Each scene shows the same named points in several views. A view is turned or mirrored, shifted and resized as a whole, has a little noise and may leave points out.

Scene 1
View 1
J613: [ 12   2  -7 -14  -2  19   0  17  -2   0  36 -10 -11 -21  -7 -12   1  18
   7   0  16   8  14   9   2  -4   0  -6  16  -3   1  10   6  12  -5   9
  13 -10  -8   1  -1  11  -9 -11  27  18 -41  25  18 -12  30   0  -9 -17
  -5  24 -29 -10  28   2  19 -21]
J157: [ 16  -2 -46   0  24 -13  10   2   4 -22  14   9   1 -30 -27 -30   4 -14
  -4  -9  -3  -4   7  -8 -11  12  -9   6  13  12 -11   2  -3  12  -8  20
   6   3  -4   2 -13   0   8  -8   0  25  -6  22  20  23 -14 -13   2 -23
   5  20  -1 -12  11  19 -16 -16]
J843: [ 16  -9 -28   5  26 -14   3   4   0 -35   7   0   4 -26 -20 -21   7 -10
  -4  -6  -1  -6  -4  -1   2   2 -14  10   9  -3 -11   2  -4   9  -7  20
  -5  -3   0  -3 -20   3   9 -10   1  23 -10  12   9  14 -20  -7   2 -17
  -2  14   3  -7  20  24  -8 -10]
J384: [ 14   7 -27 -10  12   9   5   9  -8  -5  28  -7  -2 -25 -16 -19  -4   9
   2  -1   6   2  15   8  -9   4  -6   3  11   7  -4   4  12  10  -4  13
  15  -2 -15  -2  -2   5  -6 -10  12  28 -25  32  18   6  11  -8   0 -20
   5  27 -18 -16  16   7   6 -25]
J835: [ 12   2 -55   9  31 -20  10 -23  -1 -29   9  14   7 -18 -30 -29   5 -20
   0 -13 -12  -4   1 -21 -15  16  -3   9   9  15  -8  -8   0  10 -10  23
  13   4  -2   8 -15  -8  28  -7 -25  28   8  17  16  37 -35 -19  14 -23
   1  21   0 -12  -5   8 -24 -18]
J969: [  2  -5 -23  20  29 -16   0 -26 -17 -37   1 -19  19 -10 -18  -7   1  -7
   1   3 -12   1  -5  -4   7 -14 -22  15  -3  -8  -5  -2   8   0  -6  16
  -8 -14  -9  -5 -26   1  13 -13 -21  39   5  11  -5  18 -39  -8  22 -15
  -7  13   6  -9   5   7 -10 -15]
J141: [ 17  -1 -21   1  18   7  -2  -8  -8 -26  25 -10   1 -21 -12 -12   8   4
   4  -3   7   5   2   1   5  -6 -11   2  13  -4   0   6   3   6 -10  16
   6  -6  -6   5 -19   4  10 -10   6  31 -26  14   8   2  -7  -3   4 -20
  -8  21 -11  -9  22   3   7 -20]
J496: [ 16   0 -15   1  15  12  -1  -3 -13 -21  30 -17   2 -22 -10 -10   7  10
   6   3  10  10   7   9   6 -12 -12   3   9  -6   0   5   6   5  -7  13
   4 -10 -11   1 -18   6   2  -9  12  36 -32  21   9  -3   1  -5   3 -19
 -10  23 -13 -12  22   3  11 -22]
J912: [-23  -4  -1  11  -2 -14  -5 -20  -9 -14 -21 -19   5  24  -7   9  -9   2
  10  -3 -22 -10 -11 -22   6  -8   6   3  -5  -6   3   0  14   9   5  11
  -1 -19   4 -10   8  -3   4 -20 -31   9  24   7  -7   4 -16   3  21  -8
  -6   9 -16  -9  -3 -11  -5  -2]
J647: [  4 -13 -16   1   7 -13   0  -2  12 -25  -8   9 -11  -2 -15 -13  10  -9
   3 -14  -1  -9 -12 -21   6   8   8  -2  13  -3  -4   2  -8  17  -5  21
  -2  -6  17   0  -7   0  15 -17  -7   5   4   1  10   6 -13   0   2 -15
  -7   9 -11  -2  15   7  -6   4]
J665: [ 14  -1 -39  23  39 -10  -2 -49 -14 -59  13  -1  14 -15 -17 -15  23  -9
   8  -7  -6   7 -13 -11   7 -11 -14   5   7  -2   1  -7   0  -2 -17  25
  -2  -7   0  13 -44  -9  43 -11 -29  43  -3  -2  -6  24 -50 -16  24 -20
 -23  17   7  -5   9  -1 -12 -16]
J464: [ 12   8 -25  -2  13  13   3  -9 -14 -13  31 -17   7 -20 -12 -14   1  12
   5   5   3  11  12   7  -3 -10  -9   2   7   3  -1   0  16   3  -4  11
  15 -10 -19   1 -14   5   3 -10   2  39 -28  30   9   5   0  -8   9 -21
  -3  26 -16 -16  12  -4   9 -30]
J592: [ -1   0 -12  13  16   1  -1 -20 -21 -21   9 -29  16  -9 -10   0  -5  10
   6   6  -7   6   5   5   6 -19 -17   8  -1  -5  -2   1  15   2  -1  10
   2 -18 -19  -8 -15   3  -2 -12 -12  41 -11  19  -3   6 -16  -3  18 -16
  -8  19  -7 -13   8  -1   3 -24]
J142: [  0   0   2  -4  -2  12  -2   3 -14  -5  18 -28   2  -3  -1   1  -3  21
   6   6   2   4   9   8   6 -17  -6   1   2 -10   2   7  13   7   1   8
   6 -17 -15  -8  -1   8 -14 -15   9  25 -24  23   4 -11  14   5   4 -16
  -4  19 -20 -13  18  -5  16 -19]
J606: [ 13  -5 -25  -5  10  -3   3   2   6 -19  12   7  -9 -16 -16 -18  10  -4
   1 -13   4  -6  -1 -11   1   8   1  -1  16  -1  -2   2  -4  15  -8  18
   8  -1   7   5 -10   1  12 -11   6  14 -13  12  15   6  -3  -5   0 -17
  -6  17 -15  -4  21   7  -4  -8]
View 2
J912: [-10  15   9   0 -23   2   4   7   8  -5  19  -7   4 -21   8  -1   0  -3
  -1  13   6  15   6  -8  -9   5   2 -11  -7   7 -18  -2 -10   0  10  -7
   1  12   4 -21 -10   8  -3   0 -24  23 -33   0  12 -12  -1  -9  -6  18
 -19  -1   6 -24 -15   0  11 -16]
J384: [-26   2  23  -4 -18  -7  10   0   7   2   1   8 -30   1 -24  -6 -14 -26
  -4  13 -18   4 -17  28   4   0 -37   2  -7  -8  13   9 -27   8   7   7
   4  18  24  -6 -12  10  22   2  -4   2 -31 -24  10   8 -36  18  28  18
  -9  23  -7  -5 -30   2 -21   7]
J157: [-29   0  21  -5 -14 -18  15   5   2 -13  12   4 -43   3 -21   0 -16 -19
  -9  -8 -10  -2 -18  16   0  -3 -27   7  -5  15  -3  14 -19  18  19   5
   6   4  29  10  -7  -4  28  -5   3  10 -27 -28  15  13 -43  14   7  25
  -6  31  -5 -21 -29  -9 -15  10]
J613: [-24   6  25 -13 -26   4   1 -10  18  15 -10  14 -20   3 -36  -3  -8 -25
 -10  28 -22   3 -15  35  -4  -9 -39   5 -19 -19  19  17 -36   5   5   1
   2  22  12 -13 -14  27  17  -2   1 -12 -34 -12   5   0 -41  25  38   5
 -12  19   1   2 -22   3 -29  -7]
J141: [-26   2  18  -3 -13  -7   7 -18  14  -1  -2   7 -27   2 -21   7 -13 -26
 -10  12  -3   2   2  17  -1   3 -25   3  -9  -3  17   8 -17  16  12   7
   0   4  14  -1  -3  12  14  -3  -4  12 -23 -11   0  11 -26   9  10  11
  -6  27  -6  -1 -23   6 -27  -4]
J665: [-34  -6   2  16   2 -28  22 -19  10 -26   4  -9 -30  -3  -2  26 -24 -17
 -10 -13  30  -4  32  -7   0  21   6  -3  -2  17   4  -8   0  24  22  21
  -7 -25  16  11   8 -10   6   3  -7  49 -12  -2  -4  21  -1 -20 -30  23
  -1  30 -19 -15 -20   6 -26 -10]
J606: [-25   2  16 -13 -18  -7  10  -7  15  -3   4   5 -28   0 -23   5 -12 -15
 -12   4  -7   2  -7  13 -10  -8 -19   8 -16  11  -1  18 -18  16  17  -3
   4   4  14  -4  -6  11  19 -10   4   1 -28 -14   9   7 -39  12   1  11
  -9  22   4 -15 -21  -5 -18  -9]
J142: [-17  12  20  -5 -24   6   0 -11  14  14  -1   7  -6 -11 -16  -3  -2 -25
  -3  30 -14  13  -6  22   1   1 -33  -4 -11 -20  16   2 -27  -1   0   1
  -1  21   8 -20 -12  22   5   2 -16   3 -33  -4   3   0 -18  14  28   5
 -17   9  -2   4 -19   8 -17 -10]
J464: [-28   4  22   6 -16  -9  11  -6   9   1  -8   7 -26  -2 -21   1 -18 -30
  -6  20 -11   2  -4  25   7  10 -36   0  -6 -14  17   0 -29   5   5  13
   0  12  19  -6  -8   9  13   7 -11  17 -28 -16   4  10 -22   8  25  18
 -10  19 -15  -1 -28   4 -27   2]
J592: [-17   8  15   9 -15  -6   9 -10   6   0   6   2 -11 -10  -2   5  -5 -25
   3  19   3  11   5  10   6  17 -24  -8   3 -11  16  -9 -11   4   4  11
  -4   7  12  -9  -3   6   6   5 -24  26 -23  -7   2   8  -4   3  11  15
 -11  15 -11   3 -21  11 -15  -4]
J647: [-19   2  12 -15 -19  -6   5  -6  15  -6  14   1 -21  -5 -14   8  -7  -4
 -13  -1   3   5  -1   1 -18 -11  -2   5 -19  22 -13  16  -8  19  19 -10
   2   1   9  -4  -6  12  14 -14   2   5 -27  -6   8   2 -32   5 -13  11
 -11  18  11 -24 -16  -7  -6 -15]
J969: [-18   2   8  10  -8 -15  13 -16   2 -15  18  -2 -20 -10   3  10  -8 -24
   1   5  15   8  10  -3   5  19 -13  -9   7  10   8  -8   2  14  13   9
  -8  -8  16   3   3  -2   9   1 -23  35 -15  -9   1  17  -4  -3 -14  20
  -4  21 -10  -5 -18   8 -11  -4]
J835: [-33   0  13   6  -5 -27  23  10  -2 -25  14  -7 -42   2 -10   9 -23 -11
  -9 -18   7  -4  -2   2  -3   7  -8   0  -2  25 -12   5 -13  19  24  12
   3  -9  29  13  -1 -14  23  -3   1  30 -25 -23  14  15 -28  -7 -12  38
  -5  29 -12 -32 -31  -8  -9   7]
J496: [-25   3  20  -1 -15  -5   7 -19  16   5  -6   9 -24   0 -24   3 -10 -30
  -5  19  -8   5  -2  21   2   5 -34   1  -8 -13  23   3 -20  10   6   9
  -2   7  14  -4  -5  16  13   0  -6   8 -25 -12  -1   9 -25  14  21   9
  -7  22  -9   8 -22   9 -29  -4]
J843: [-16  -3  13  -4 -14 -12  10 -17   7 -10  17   7 -36  -1 -15   7  -6 -22
  -6  -1   2   6  -7   6  -2  -2 -20   3  -5  16   4   9  -1  22  16  -2
  -1  -5  19   8   0   4  24 -12  -4   9 -18 -18   4  18 -30  16  -9  16
  -2  29   0  -9 -22  -1 -15   0]
View 3
J969: [ 39  13  37  -6   5 -28   5  16  -9 -16 -12  12 -17 -24  -8 -56  29   1
  11 -12 -10  35  21   0 -29   9   2 -42   0  24 -28  24 -18  28  18  18
 -27  14 -11  -9   3   4   7  -2  13 -11 -12  -7  -4 -11  31  30 -14   3
   3  -7  -1 -12 -30   4  19  -2]
J464: [ 21  13  16  -3  -2  11  -9  14  -7  -7   0   3   9 -22  11 -36  36  -3
   8 -44  -5  22  23  11 -12   4  19  -8  12   9 -15  -7 -24   9  23  -2
 -12  24   0   8 -16   3   4 -29  -2 -11   1  17  14 -10  28  43  -9  -3
  -2  -4  -1   3 -15  -6  -3 -17]
J613: [ -3  10  -5 -11  -2  34 -12  10  11  -4  13  -4  20 -24   7 -13  14  -6
   2 -41   2   0  15  16   2  13  26  18   2   7  -8 -24  -7   0  16 -23
 -14  29  -3   8 -30  -7   0 -22  -3  -8   7  16  16 -23  13  28  -2  -2
   5   4  15   1   7 -10   1  -7]
J142: [  7  13  12  -1  -2  20   6   9   9  -4   2  11  11 -23  -4 -32   9  -6
   6 -30   0   9  21  11 -10   8  12   4   2   5 -13 -16  -9  10  12 -27
  -5  30 -16  10 -27  -3   6 -21   2  -5  10  -2  13   1  16  32   6   8
   1  10  12  -7   3  -3   2 -14]
J647: [ 15   0   3 -30  12 -17 -11  22  19 -22   8   7 -10 -34   6 -16   4  -4
  -3   2  -8  -2  20   7  -9   6  16 -25 -13  23  -3  14  -4  15   0   5
 -16  14   2 -15   0   2   4  18  22   5  -1   9 -15 -37  13  16  -4  -1
  -7 -15  14 -14  -3 -11  20  34]
J912: [ 19  -5  32  -6  -1 -32  13   7  23 -20  -3  30 -10 -24 -10 -38  -5  -4
   1   9 -12   7  29   4 -17   1  -1 -45  -7   5   2  20 -14  25   2 -21
   0   7 -16 -13  -9  13   6   9  25   9   2 -24 -10  11  15  25  25  16
 -14   6   9  -8  -3 -15  18  21]
J496: [ 20  19   4  -9   4  18  -4  18  -4  -2   0   2   5 -25   7 -35  27  -3
   9 -39  -2  17  19   9 -11   7  18   4   3  17 -23  -9 -16   8  18  -4
 -19  31  -5   8 -15  -5   8 -19   3 -11   1  18  12 -20  24  35 -14  -3
   3  -6  10  -8  -9   3   3 -14]
J592: [ 30  11  38   6  -3 -13   4   9  -5 -12  -8  15   0 -20  -4 -52  29   1
   9 -25  -5  33  26   3 -22   4   4 -31  10   9 -20   9 -22  21  21  -5
 -17  18 -12   1 -16   7   6 -19   4 -10  -6 -12   7   9  30  39  -1   7
  -1   6  -1   1 -26  -3   8 -17]
J384: [ 11  10  11 -12  -7  20 -21   8   3 -15   8  -6  19 -20  14 -20  30   2
   2 -39   0  11  15  12  -2  11  29  -4  13   3  -5  -9 -12   3  24  -6
 -21  19   6   3 -23  -2  -1 -26  -6 -10  -2  18  17 -24  24  34 -10  -5
   1  -2   1  11  -6 -16   1  -4]
J606: [ 13   5  -2 -29   8   0 -15  19   8 -19   7  -3   2 -29  14 -13  16  -2
  -3 -19  -4   2  17  10  -6   7  23 -15  -4  17  -9   3 -11  10   7   4
 -20  16   9  -8  -6  -4   2   3  12   0  -2  24  -3 -40  16  25 -10  -7
  -4 -14  14  -5  -4 -10  11  20]
J141: [ 24  17   4 -15  10   5  -8  23  -4 -10   2  -2   0 -28   9 -33  28  -3
   6 -31  -4  15  20  11 -13   3  18  -6   1  22 -22  -1 -17  11  13   5
 -18  27   0   2  -9  -4   5 -11   7 -10  -1  19   6 -26  26  31 -16  -4
   1 -11  10 -11 -11   1   7  -7]
View 4
J157: [ -1  -7   2   1 -10   8   2   1 -15  -6  12  -7   1 -13   7  -7  -9  15
  -5  -8 -12   5  -2   8   2  14  -8  -8   6  12  -7   3  -5   6  13 -16
   0  19   7   8   2 -11   7  -3   1   3  11 -13  -1   6 -12   6 -14  12
   2 -14   0 -19   9   7  -2   0]
J142: [ 13  -2   2  -4   4   8   2   8   5   2 -12  -2   0  -8   8   0  -9  -3
  -4  -5  -8  -5  -2 -10  -1  14   4   5   1  -2  -5   6   6 -13  -8  -9
  -4  -8   2   5   8 -12   0  -6   4  -8  -7  -4   5 -19   2   5   2  11
 -24 -18   9 -15   6 -11  -4 -13]
J592: [ 20  -1   5   1  -2  18  -3   9 -13  -4 -20 -16  -3 -10   2   5  -5  -3
  -2  -2 -11   2  -1  -3   8  11  10  -5  -9  -1  -6   2  -8  -2  -4 -20
   1 -11   5   8   0 -14   2  -4   4  -4  -5  -8   2  -7   5   6  -6  10
 -21 -16   6 -16   3   0   0 -17]
J613: [  6  -6   2  -7   3   4   5   8  10  -1   4   8   6 -11  12  -2 -18   2
  -5  -7  -7  -9  -2 -15 -11  17  -7   3  12   0  -7   9  18 -18   0  -6
   1  11   3   5  15 -14   2  -8   8  -6   1  -8   3 -15  -5   4   3  12
 -14 -18  10 -22  10 -16  -2 -10]
J843: [  5  -8   9   4 -10  16  -3  -2 -17  -8   1  -7  -5 -17   0  -5  -5   5
  -7  -8 -16   9  -7  -3  12  15   3  -4   5   1 -12   2  -6   6   4  -9
  13  12   4   5   1 -12   1   0   2   4   9 -11   2   2   1   1 -14   8
  -2 -10  -5 -14   2   8  -6  -2]
J969: [ 17  -4   9   7  -9  25  -7   2 -25  -7 -18 -23  -7 -15  -3   1   1   0
  -3  -2 -16   8  -3   2  18   7  15 -10  -9   3  -9   0 -17   8   0 -17
  10  -7   4   6  -6 -11   1  -2   2   1   3 -10   0   1   8   4 -12   7
 -13 -14  -1 -12   1  11  -3 -12]
J496: [ 13  -8   5  -1  -4  16  -3  15  -7  -9  -4  -1   3 -14   4   3 -13   3
  -5  -2 -12  -3  -1 -11   0  15  -4  -2  -1   1  -9   7   5  -5   1 -16
   8   8   8   8  10 -17   6  -6   7  -3   4 -13   4  -6  -4   6  -8  11
  -9 -17   7 -26   6  -5   2 -15]
J384: [  7  -6  -1  -3  -5   6   4  11  -2  -4   3   1   3 -10  10   0 -11   8
  -4  -6 -10  -4   1   0  -5  18  -9  -2   4   6  -6   6   5  -7   3 -15
  -4  10   7  11   9 -14   6  -5   2  -4   1  -9   2  -6 -11   6  -8  14
 -10 -16   6 -24   8  -7   0  -6]
J835: [  2  -3   6   4 -13  14  -3  -6 -29  -7   3 -25  -2 -10   5  -6  -4  16
   1  -6 -16  13  -1  15  12   3  -1 -17   1  15  -3  -2 -21  13  19 -22
   1  14   4   7  -7  -6   6  -2  -2   7  12 -15  -5  14  -5   6 -14  10
   1 -12  -1 -12  11  18  -4  -3]
J647: [ -4  -5   8   1  -2   9   3 -19  -9   4   5 -11  -5 -11   4 -13  -4   5
  -4 -12 -14   7  -7  -3  13   5   7  -3  12   4  -5   0  -5   2   9  -2
   5  10  -7  -3   0  -2  -5  -2   2   4  11  -6  -3  -3   7   0  -1   4
  -7 -10  -5   1   6   6 -15   2]
J665: [ 14  -7  18   7  -7  29 -14  -7 -35 -13 -15 -32  -3 -16  -2   0  -2   5
   1   5 -21  15   0  -4  19  -7  15 -21  -8   2  -4   0 -18  10  14 -24
  23   8  -1  -4  -6 -12   4  -4   9  10  13 -19  -7  13  11   5  -9   7
  -1 -16   3  -9   7  17  -1 -22]
J912: [  7   7   2   1   0   8   5 -13  -9  11 -16 -27  -8  -4   4  -5   4  -1
  -2 -10  -7   6  -5   6  18   2  19  -3   0   4   1  -5 -19   0   0  -7
 -13 -19  -7   0  -7  -1  -9  -1  -3  -1  -6   0  -2 -14  14   3   6   5
 -25 -11  -2   5   5   6 -13  -4]
J606: [ -1  -6   7  -1  -2   9   3  -7  -6  -1   7  -5  -1 -11   6  -9 -10   6
  -4  -8 -12   4  -5  -4   4   9  -2  -4  11   6  -6   2   2  -2   8  -6
   6  14  -1   1   5  -8  -2  -4   4   3   9 -10   1  -1   1   2  -3   8
  -4 -12   0 -10   9   1  -9  -4]
J141: [ 10  -7   9  -1  -2  16  -3   3  -9  -7  -5  -6   1 -16   3  -2 -10   3
  -4  -1 -13   3  -2 -11   4   9   1  -6   2  -1  -8   6   3  -2   3 -14
  11   8   2   5   6 -15   3  -6   9  -1   7 -13   1  -2   1   5  -4  10
  -9 -17   5 -17   6  -1  -2 -14]
View 5
J464: [ 16 -15  -3  24   7  11  -3   5  17  11   8   4  21  15 -16  -4  -8   9
 -19   0  -1 -12 -11   1  13  -3  -9   2  -2  12   1  -4 -13  -1   6 -26
  -1   5 -18 -33 -25  21 -13 -16 -11  12  20   4 -27  12  -1   9  16 -15
  -2  25  -2  -5  -6  34  -9   3]
J843: [ 29 -18   0  -3  10   5   5   2  19  10  -8  17  -5  18 -10 -15 -18  11
  -1  -9 -12  -9  -4   0   7 -10 -10 -26 -11   4  -3  14  13 -13   1   2
  -7  13  -9 -17 -11   1 -17 -27   4   7  18 -18 -15  25   4   8   8  -4
   6   7   4  -1 -14   4  -3 -14]
J912: [-16   5   0   4  -4 -12  12   9  -8   4  -5  31  -6  10 -23  -2  18  26
   8   3  21   7 -19  22  -7   5 -32   1  -1 -13   3  28  12  -7  30  11
  21  -2 -36   8 -24  -3 -10   3  -8 -10  13 -10   3   9  -7   8  -1 -10
 -16  12  -9 -21   1   4 -14  -1]
J647: [  0  -6  -4 -13  -3   2  12  -1  13   5   0  14 -13  11  -9 -20 -12  12
  12 -20  -3   5  -8  17   9  -5 -15 -20 -10  -4   3  25  17  -2  19  11
   2   0 -15   6  -3 -15 -23 -20  -5   0  25  -4 -10  13  -3   4  -2  -1
   6   2  -9 -12 -11 -11  -9 -10]
J606: [ 13 -13  -6  -2   3   7   5   1  19   6   6   6   0  10  -9 -16 -17   5
  -1 -23  -9  -2  -7  10  14  -6  -5 -15  -8   8   3  12   5   3  13  -4
  -5   2  -9  -9  -4  -6 -21 -22  -7   5  28   3 -20  13  -2   2   4  -6
   9   6  -7  -8 -12   2  -7  -3]
J835: [ 26 -26  13 -10  29  36  13 -15  22  18 -19  25  -1  42  -7 -20  -7  30
 -20  -9 -13  -5   2   4  -1   3 -10  -9 -12 -27   2  20  12   3  11  17
 -13  11 -18 -15 -13   8 -14 -33  -8  14   3 -16 -28  10   8  20   7  -1
  -4  18 -14 -23 -10  -2 -14 -12]
J141: [ 12 -14  -5  14  -1   7  -4  -1  21   7   6   7  10  14 -11 -12 -13   8
  -6  -9  -7 -10  -7   4  15 -12 -10 -21  -2  12   0   3   0  -5   8 -16
   3   6 -15 -24 -19  11 -21 -23  -3   8  24   2 -24  17  -1   9  19 -13
   4  16   7  -3 -11  20  -3  -4]
J969: [ 14 -18   6   8   8   6  -1  -3  11  11 -17  35   2  28 -17 -10   2  27
  -8  11   4 -10  -6   4  -4 -10 -29 -25  -4 -10  -6  19  12 -22   7   5
  11  17 -28 -19 -29  18 -13 -20   3   5   7 -31 -14  28  -1  24  19 -13
 -14  21  14 -11  -8  14  -6 -11]
J496: [ 15 -15  -9  22  -3   1  -7   8  21   6  11   2  14   9 -13  -9 -14   3
  -8  -6  -3 -10 -11   1  18 -12  -9 -12   0  24   0  -2  -7  -5   4 -27
   4   7 -12 -28 -21  16 -19 -17  -7   9  27   2 -25  19  -3   6  19 -15
   5  17   8   3 -12  30  -4   0]
J384: [ 25 -17  -6  16  10   5   4  15  20  13   9   0  13   7 -13  -4 -16   3
 -14 -10  -5 -13 -14  -3  14   2   2  10  -4  17   6  -1 -12   6   5 -25
 -12   0  -8 -31 -12   8 -10 -13 -11   9  19   6 -24  14   0  -2   5  -9
   7  16  -9  -4  -8  26  -6   2]
J665: [  5 -26  11   3   9  33  -2 -31  25   7 -15  29   4  47  -9 -25  -5  35
 -12  -2  -7  -1   6  11   1 -17 -34 -49  -7 -24  -9  17  20 -12  13  14
  15  19 -30 -13 -29  23 -27 -38  -1  18  13 -18 -29  21   1  36  33 -16
 -12  27  17 -16 -13   7  -6 -13]
J142: [  1  -1  -9  28 -10 -16  -3  20   5   3  15   4  14  -2 -21   2  -2   2
   3  -2  11  -5 -22   8  15  -6 -11   5   3  26   2   3 -12  -5  11 -30
  11  -3 -20 -21 -24   8 -14   2  -9  -2  24   7 -12  14  -8  -3   8 -13
  -1  17   4   0  -1  31  -6   5]
J157: [ 34 -24   3  -5  23  22  11   2  26  17  -6   9   1  23  -7 -16 -19  11
 -14 -18 -18 -12  -2  -3  10   2   2  -2 -10  -2   5  11   1   3   5  -2
 -22   5  -5 -21  -5   0 -13 -29  -9  12  12  -7 -27  12   5   6   2   1
   9  12 -17 -12 -11   6  -9  -9]

Which points are out of place in each view (at most two, in the order of its rows)? Write none if all are in place.
view 1 => J157
view 2 => J665
view 3 => J613, J592
view 4 => J496
view 5 => none
